Each row is a point on a tangle of strands that fork and nearly touch. The rows are in no order.
Points whose rows are less than 97.2 apart are linked; no others are. Some points are linked to none.
k_266: 62,-23,-57,-20,-16,74,22,21,-1,8,60,-29,-20,-6,36,32,-29,5,-6,1
k_588: 0,-26,-49,27,-46,28,-71,16,34,-36,20,40,-15,27,-1,-19,8,0,-42,-28
k_84: 22,-21,-9,-11,-9,7,33,-19,13,15,-13,-4,4,-14,-6,55,33,-33,-33,18
k_969: -8,-30,-64,-11,-55,35,-62,3,31,-1,9,13,-4,17,-11,-8,10,-4,-11,-8
k_305: 4,-2,19,-51,-35,16,-9,-28,-17,-9,7,9,-20,-21,29,-1,-30,-28,20,-1
k_639: 6,28,61,-11,34,-57,40,23,4,3,-58,27,49,5,8,-11,34,44,-12,-7
k_495: 33,1,58,13,18,16,48,-6,-41,-19,-14,-24,-16,24,-12,15,53,-5,-33,28
k_869: 11,-29,-33,18,-40,-23,-53,4,-10,-60,8,17,-21,29,-28,-36,-1,-9,-46,-25
k_467: 31,-13,-28,-19,-63,29,6,-9,-7,13,19,2,-13,-10,1,33,28,-46,-30,24
k_409: -3,-29,-32,19,-1,62,-52,61,16,-7,0,-3,-9,7,-14,-37,-5,-25,-10,-48
k_766: -7,-38,6,-20,-28,-25,-10,-32,-38,1,-24,-47,0,17,-68,-3,25,0,-9,29
k_87: -17,-40,-20,-15,32,47,-34,-3,-3,-9,-24,-20,16,27,3,-37,10,19,33,-4
k_967: 58,-31,34,-24,-7,36,30,-18,-91,-23,7,-16,-7,13,11,-34,9,-12,10,12
k_434: 17,15,47,16,27,-78,44,-19,36,45,-25,8,24,-15,-19,23,38,57,-7,-10
k_906: -48,32,24,59,7,-59,-16,-18,-42,-9,15,8,17,24,-31,-51,-17,14,26,23
k_885: -3,3,-24,8,-33,-68,-51,35,38,-11,-2,49,-31,20,1,-58,-29,-9,-31,-40
k_329: 1,7,-12,-4,35,56,13,-14,14,-15,-41,-1,14,47,14,10,55,-4,16,-19
k_564: -33,15,-29,14,-45,45,-86,47,55,16,20,41,-10,28,22,-7,-14,22,6,-32
k_176: -3,-17,-3,-45,27,-14,20,24,29,23,-37,0,32,-23,27,14,-10,-6,8,6
k_839: 34,-36,25,-25,5,7,16,8,-15,2,-8,-31,10,-7,20,-16,28,5,-23,41
k_579: -13,33,16,51,54,-52,57,-18,10,38,4,-3,29,-10,-11,-27,-24,9,51,-22
k_559: -20,-7,19,-42,-7,-19,19,-39,-29,14,-36,-11,-5,-9,-29,26,-12,-36,16,-9
k_99: 96,14,66,-81,16,13,54,-10,-16,9,11,17,-7,0,38,22,27,29,-17,-36
k_728: -13,37,33,31,24,-25,41,-10,-10,-10,-25,-39,-26,-3,-25,17,18,-27,-7,8
k_86: 17,-41,11,-6,4,3,28,36,-49,-13,-31,-44,17,7,-35,-18,11,-10,-17,27
k_392: -11,-33,-14,-15,-24,10,8,-12,-36,-11,-17,-3,4,-12,-36,11,-2,-58,-6,-8
k_922: 70,-13,17,-10,-11,41,27,-18,-93,-5,51,13,-17,1,32,-9,18,-32,0,11
k_954: 29,26,90,3,11,-85,34,-1,27,17,-26,41,-6,-20,-39,36,50,63,-20,-31
k_133: -37,-36,-10,34,27,-24,-20,-40,2,-15,4,3,24,-24,-9,11,-30,24,7,5
k_457: 28,3,11,-25,-61,-2,-12,4,19,8,58,13,-23,-39,31,41,-14,-9,-54,45
k_616: 52,13,97,-23,24,-40,34,-5,1,-10,-28,19,-15,-8,-15,26,35,61,-24,-39
k_331: 22,-11,34,5,-39,-26,-5,7,-8,-26,47,1,-29,-35,8,11,4,-20,-66,39
k_302: -41,-21,-22,10,22,61,-58,17,27,-1,-12,16,21,22,12,-3,6,9,26,-9
k_712: 76,6,22,-16,-7,36,51,-9,-67,13,70,23,-13,-3,32,46,33,-35,-15,15
k_384: -18,-3,-45,-10,-40,66,-36,47,44,19,28,15,-18,17,41,14,-39,45,15,-7
k_313: -30,-3,-5,-32,2,14,11,23,-25,4,-55,-11,24,31,-36,-16,43,-48,10,8
k_541: -45,-2,-22,-4,3,-43,-17,-9,-40,0,-30,-45,6,27,-84,-7,-5,-1,9,15
k_433: -47,20,-8,-3,-13,-23,-45,4,8,4,5,28,5,0,22,-48,-13,-6,31,9
k_800: -21,37,0,61,16,-37,8,14,5,8,29,-5,-2,-29,7,-70,-50,-3,38,-4
k_197: -60,-10,-16,37,45,-13,0,-19,-5,-16,-14,26,30,-7,-21,34,-18,-15,14,-15
k_528: 0,5,51,30,47,-30,42,-8,-34,-36,-42,-6,21,13,-32,42,-18,24,-6,-16
k_212: -63,10,-47,52,16,-34,-56,37,-5,-7,-2,-9,-1,31,-82,-49,3,4,-12,-24
k_930: 1,-29,42,29,-5,-46,15,6,-34,-10,-1,-51,-16,-20,-44,17,-10,9,-38,43
k_334: -18,52,-13,4,31,12,17,-39,49,15,-22,16,3,1,35,46,-13,7,31,-26
k_566: -52,-17,-30,-8,27,-17,-30,30,7,22,-17,-9,21,-21,-16,-29,-51,-11,46,-30
k_863: 63,-31,-66,16,-25,63,16,38,-38,10,34,7,-12,-21,-1,-5,7,-47,-4,-24
k_716: 4,-9,29,-52,-52,-24,-7,-27,-27,10,-13,-12,-18,-15,0,-13,2,-30,1,23
k_30: -32,18,-37,44,-5,12,-53,19,38,-5,11,-19,-23,11,-3,-38,20,-1,-2,-4
k_897: 6,40,53,-6,23,-46,39,-53,14,15,-20,10,-9,-16,12,36,0,14,12,-23
k_246: -31,15,-20,-7,-19,-63,-23,-30,2,16,-3,-38,-29,-11,-34,-46,-10,-8,24,2
k_414: 20,-39,52,-26,35,-23,9,-29,1,-5,-29,-2,31,11,17,9,16,64,-11,7
k_597: -17,-33,-23,42,-12,2,-39,-11,-30,-70,14,-7,-15,2,-42,-20,-34,-4,-27,-27
k_369: 36,-59,-40,-11,-22,30,21,22,-64,7,-3,8,11,-11,-25,-6,10,-52,5,-12
k_602: 10,-18,-7,-9,4,55,-17,30,4,-19,18,-2,-3,-10,38,-22,-16,-1,1,6
k_188: -2,-24,-20,-52,-21,55,-21,-9,4,17,-15,23,21,21,30,2,15,-18,33,8
k_278: -42,18,8,-16,27,-57,24,-5,-9,26,-45,-11,20,-4,-37,7,-1,-13,25,2
k_184: -23,2,15,13,21,3,-15,-1,-4,-23,5,3,1,-8,41,-30,-15,6,19,15
k_261: -30,20,29,41,-20,-45,-26,5,-57,-50,-3,-19,-4,16,-37,-44,-40,17,2,23
k_353: 23,17,22,-37,22,-33,42,14,44,34,-15,-3,13,-30,41,26,-9,24,-8,10
k_402: 20,9,-57,-30,-66,58,-2,-7,28,27,15,-13,-23,13,12,30,9,-21,-1,10
k_548: -47,-28,-42,-1,-2,-25,-46,26,-35,-13,-20,-22,6,21,-96,-31,-12,-4,-2,-14
k_742: -21,-29,4,-4,14,24,-26,-19,-50,-39,-14,-27,0,28,-16,-41,-20,6,26,-4
k_630: -6,32,78,35,46,-55,43,-17,-20,-23,-43,31,34,11,-27,28,-4,55,-4,-34
k_363: -50,25,21,39,36,-38,-3,-32,-26,-3,-20,-15,12,34,-33,-24,17,22,27,28
k_604: -2,27,-24,17,6,39,-18,-31,35,-8,28,-31,-35,-1,44,9,-22,31,9,13
k_448: 16,35,22,22,25,-12,3,-35,29,9,28,-30,-31,-16,56,-9,-17,43,21,21
k_826: -41,-2,-18,-2,-26,19,-16,12,20,-8,0,48,14,-17,14,38,-8,-46,-7,12
k_754: 32,-51,-22,8,-3,59,-25,59,-24,-27,24,-9,0,-5,13,-53,-13,-7,-5,-14
k_211: 41,-6,48,-10,24,8,60,-12,-16,-22,-32,9,6,10,-4,42,48,1,-33,-9
k_682: -4,26,17,-12,38,-9,41,-27,17,-10,-43,11,9,-14,10,38,-9,-5,11,-40
k_144: -1,0,-31,26,-23,-42,-47,-35,15,-12,24,-28,-39,-10,-8,-48,-32,21,1,-12
k_862: 66,3,40,-19,11,42,38,-29,-21,-9,45,4,-18,4,30,55,30,-2,-28,10
k_107: 21,6,36,-42,-31,-19,5,-12,32,45,32,4,-20,-27,34,57,12,5,-30,53
k_464: 24,7,45,-25,30,-13,54,7,-6,-19,-69,3,33,16,-17,9,50,25,-30,-23
k_227: 13,-1,50,-38,4,-37,16,-38,31,31,-28,13,10,5,8,44,60,24,-13,17
k_779: -15,-69,-19,15,0,-27,-14,-2,-6,-15,1,-17,13,-35,-21,4,-32,15,-24,20
k_693: 6,40,17,46,51,-33,43,-40,30,32,11,-8,-6,-24,33,-6,-36,21,39,-8
k_88: -34,6,-10,40,-25,-8,-27,-8,19,-27,26,31,4,-19,17,15,-3,-9,-25,32
k_149: -11,43,45,-2,5,-56,18,-55,35,54,-5,14,0,-7,16,35,28,10,17,14
k_720: -60,20,-44,-1,5,-54,-34,2,5,47,2,-12,2,5,-52,-63,-10,2,41,-10
k_17: -52,-1,-44,14,19,-33,-62,31,20,42,15,5,3,-8,-43,-58,-31,0,38,-53
k_68: -46,32,-3,45,21,-52,23,-6,-5,36,21,11,16,-14,-20,-40,-38,-25,44,-7
k_797: -51,23,-21,29,3,39,-66,41,47,28,6,17,6,15,18,-25,11,13,30,-16
k_861: -17,38,48,24,57,-66,47,-1,-12,7,-44,29,60,11,-13,-5,1,39,17,-16
k_480: -37,-3,-45,69,8,-32,-44,5,9,-32,17,-8,-20,1,-56,-34,-22,9,-20,-36
k_725: -15,-12,30,40,33,-9,18,16,-52,-48,-24,-21,19,3,-29,14,-38,13,-6,16
k_522: 65,28,7,-60,-13,61,50,10,-22,17,35,26,3,23,68,44,18,-4,6,15
k_96: 30,7,0,-39,2,8,30,18,43,25,17,-10,6,-18,48,56,-3,24,-26,38
k_73: -16,36,-23,-14,-1,17,6,5,28,15,-11,-22,-31,-21,14,1,-23,-36,31,-15
k_34: 3,24,-6,-2,25,43,-3,-58,20,-16,-4,-18,-19,10,38,22,3,12,34,-17
k_395: -20,35,-30,55,-15,-23,-12,7,45,42,43,12,3,-18,19,-49,-32,6,36,10
k_764: -32,-7,-33,45,59,-46,20,-40,37,42,3,11,52,-2,-22,7,3,34,32,-6
k_520: 6,23,38,35,-8,6,25,-15,-35,-31,1,-36,-35,8,-16,0,32,-29,-29,27
k_792: 2,19,-49,-23,-42,54,-11,21,35,23,-3,-12,-29,-5,1,8,-14,-45,20,-19
k_995: -13,34,-25,51,-24,-12,-14,-13,55,37,50,23,8,-14,33,0,-12,23,16,42
k_918: -9,23,-22,1,-4,31,8,39,47,16,32,9,1,-10,59,39,-28,15,-5,35
k_628: -19,10,11,9,40,2,9,-22,8,-4,-39,-21,17,22,-6,-4,45,16,9,13
k_274: -17,-14,18,45,2,-7,-8,50,-49,-56,-16,-22,8,9,-34,-36,-42,9,-12,20
k_426: 96,-1,84,-57,17,-14,56,6,-13,-5,2,8,-25,-9,-12,27,38,38,-34,-50
k_681: 25,-24,-7,-26,-28,23,-25,11,4,-10,36,-15,-10,-9,32,-20,5,9,-28,39
k_883: -37,-6,5,-11,48,15,17,-20,-1,-28,-45,34,32,11,-3,40,-3,-14,18,-41
k_701: 28,10,37,-60,0,18,26,-27,-2,-4,0,25,0,-7,57,38,-18,0,5,5
k_660: -57,5,-30,52,75,-32,16,4,12,23,-10,21,50,-1,-36,5,-14,9,40,-25
k_950: -28,29,-65,43,-10,-14,-61,6,44,-5,14,-4,-42,11,-38,-23,-6,-16,-3,-57
k_413: 48,-21,-61,-11,-29,82,18,72,-2,21,48,12,5,-14,23,25,-16,-18,-12,-3
k_753: 22,-36,26,-1,-18,22,-7,-18,-68,-52,18,-14,-13,6,1,-42,-23,0,-6,8
k_21: 10,13,-36,-12,-41,61,0,73,30,-4,42,20,0,-12,34,29,-23,-11,-36,29
k_740: -14,-8,-22,-33,-29,37,-27,-6,-1,11,-23,-12,-1,26,-11,-31,46,-42,14,9
k_70: 63,33,31,-79,-3,30,59,4,6,13,-1,33,16,3,53,52,11,5,-13,-19
k_398: 35,13,-9,-55,-43,69,8,35,-23,6,36,26,2,19,57,-2,7,-15,7,35
k_803: 12,-22,-23,-24,-57,78,-33,16,-16,-10,22,53,10,24,42,-5,11,-19,5,9
k_358: 45,-21,54,-47,1,-11,16,-21,27,36,9,8,-3,-5,14,68,48,29,-41,34
k_981: -26,-47,-26,-31,17,12,-12,20,17,10,-17,14,25,-28,8,13,-48,-13,26,-16
k_707: 43,-7,-25,8,25,69,22,-15,3,-9,-10,-24,-5,25,20,16,50,-4,-5,2
k_483: -10,35,-18,21,30,-25,26,-9,28,23,-18,-50,-30,-30,-7,8,-4,-25,18,-11
k_652: -30,-21,-4,24,8,10,-1,61,-49,-30,-39,-32,17,22,-57,-30,-6,-24,-3,9
k_627: 12,-54,-50,0,-13,4,-12,14,18,-3,13,-29,-4,-38,-8,7,-25,-8,-23,3
k_187: 51,20,-7,-10,0,65,25,-20,1,-8,33,-31,-32,8,36,23,21,-9,-13,19
k_931: -30,18,-37,58,-46,-46,-41,-14,48,5,37,33,2,-6,-2,-6,6,-3,-15,18
k_670: -6,-8,-16,-26,-45,-33,-52,19,12,-11,-4,19,-23,-3,11,-61,-20,-15,-3,-13
k_752: -5,1,11,-35,-69,-25,-42,-16,-15,-22,-9,8,-19,11,-6,-49,7,-24,-10,8

Follow the links from the first point to the second, and from the first to the third. Name the last point that the two ways share.
k_520 / k_278 / k_797 | k_274
k_981 / k_740 / k_426 | k_70
k_70 / k_764 / k_520 | k_716
k_480 / k_528 / k_839 | k_274
k_701 / k_627 / k_630 | k_716
k_660 / k_88 / k_392 | k_682
k_331 / k_681 / k_334 | k_107

A fork is a point with three links. Follow the links from the first point to the second and name the forks in between, in order.
k_752 / k_274 | k_670, k_602
k_995 / k_305 | k_682, k_107, k_96, k_413, k_559, k_716
k_660 / k_176 | k_197, k_682, k_107, k_96
k_541 / k_707 | k_480, k_797
k_564 / k_639 | k_797, k_274
k_402 / k_363 | k_274
k_87 / k_588 | k_797, k_480
k_628 / k_564 | k_797
k_670 / k_464 | k_602, k_274
k_96 / k_88 | k_107, k_682
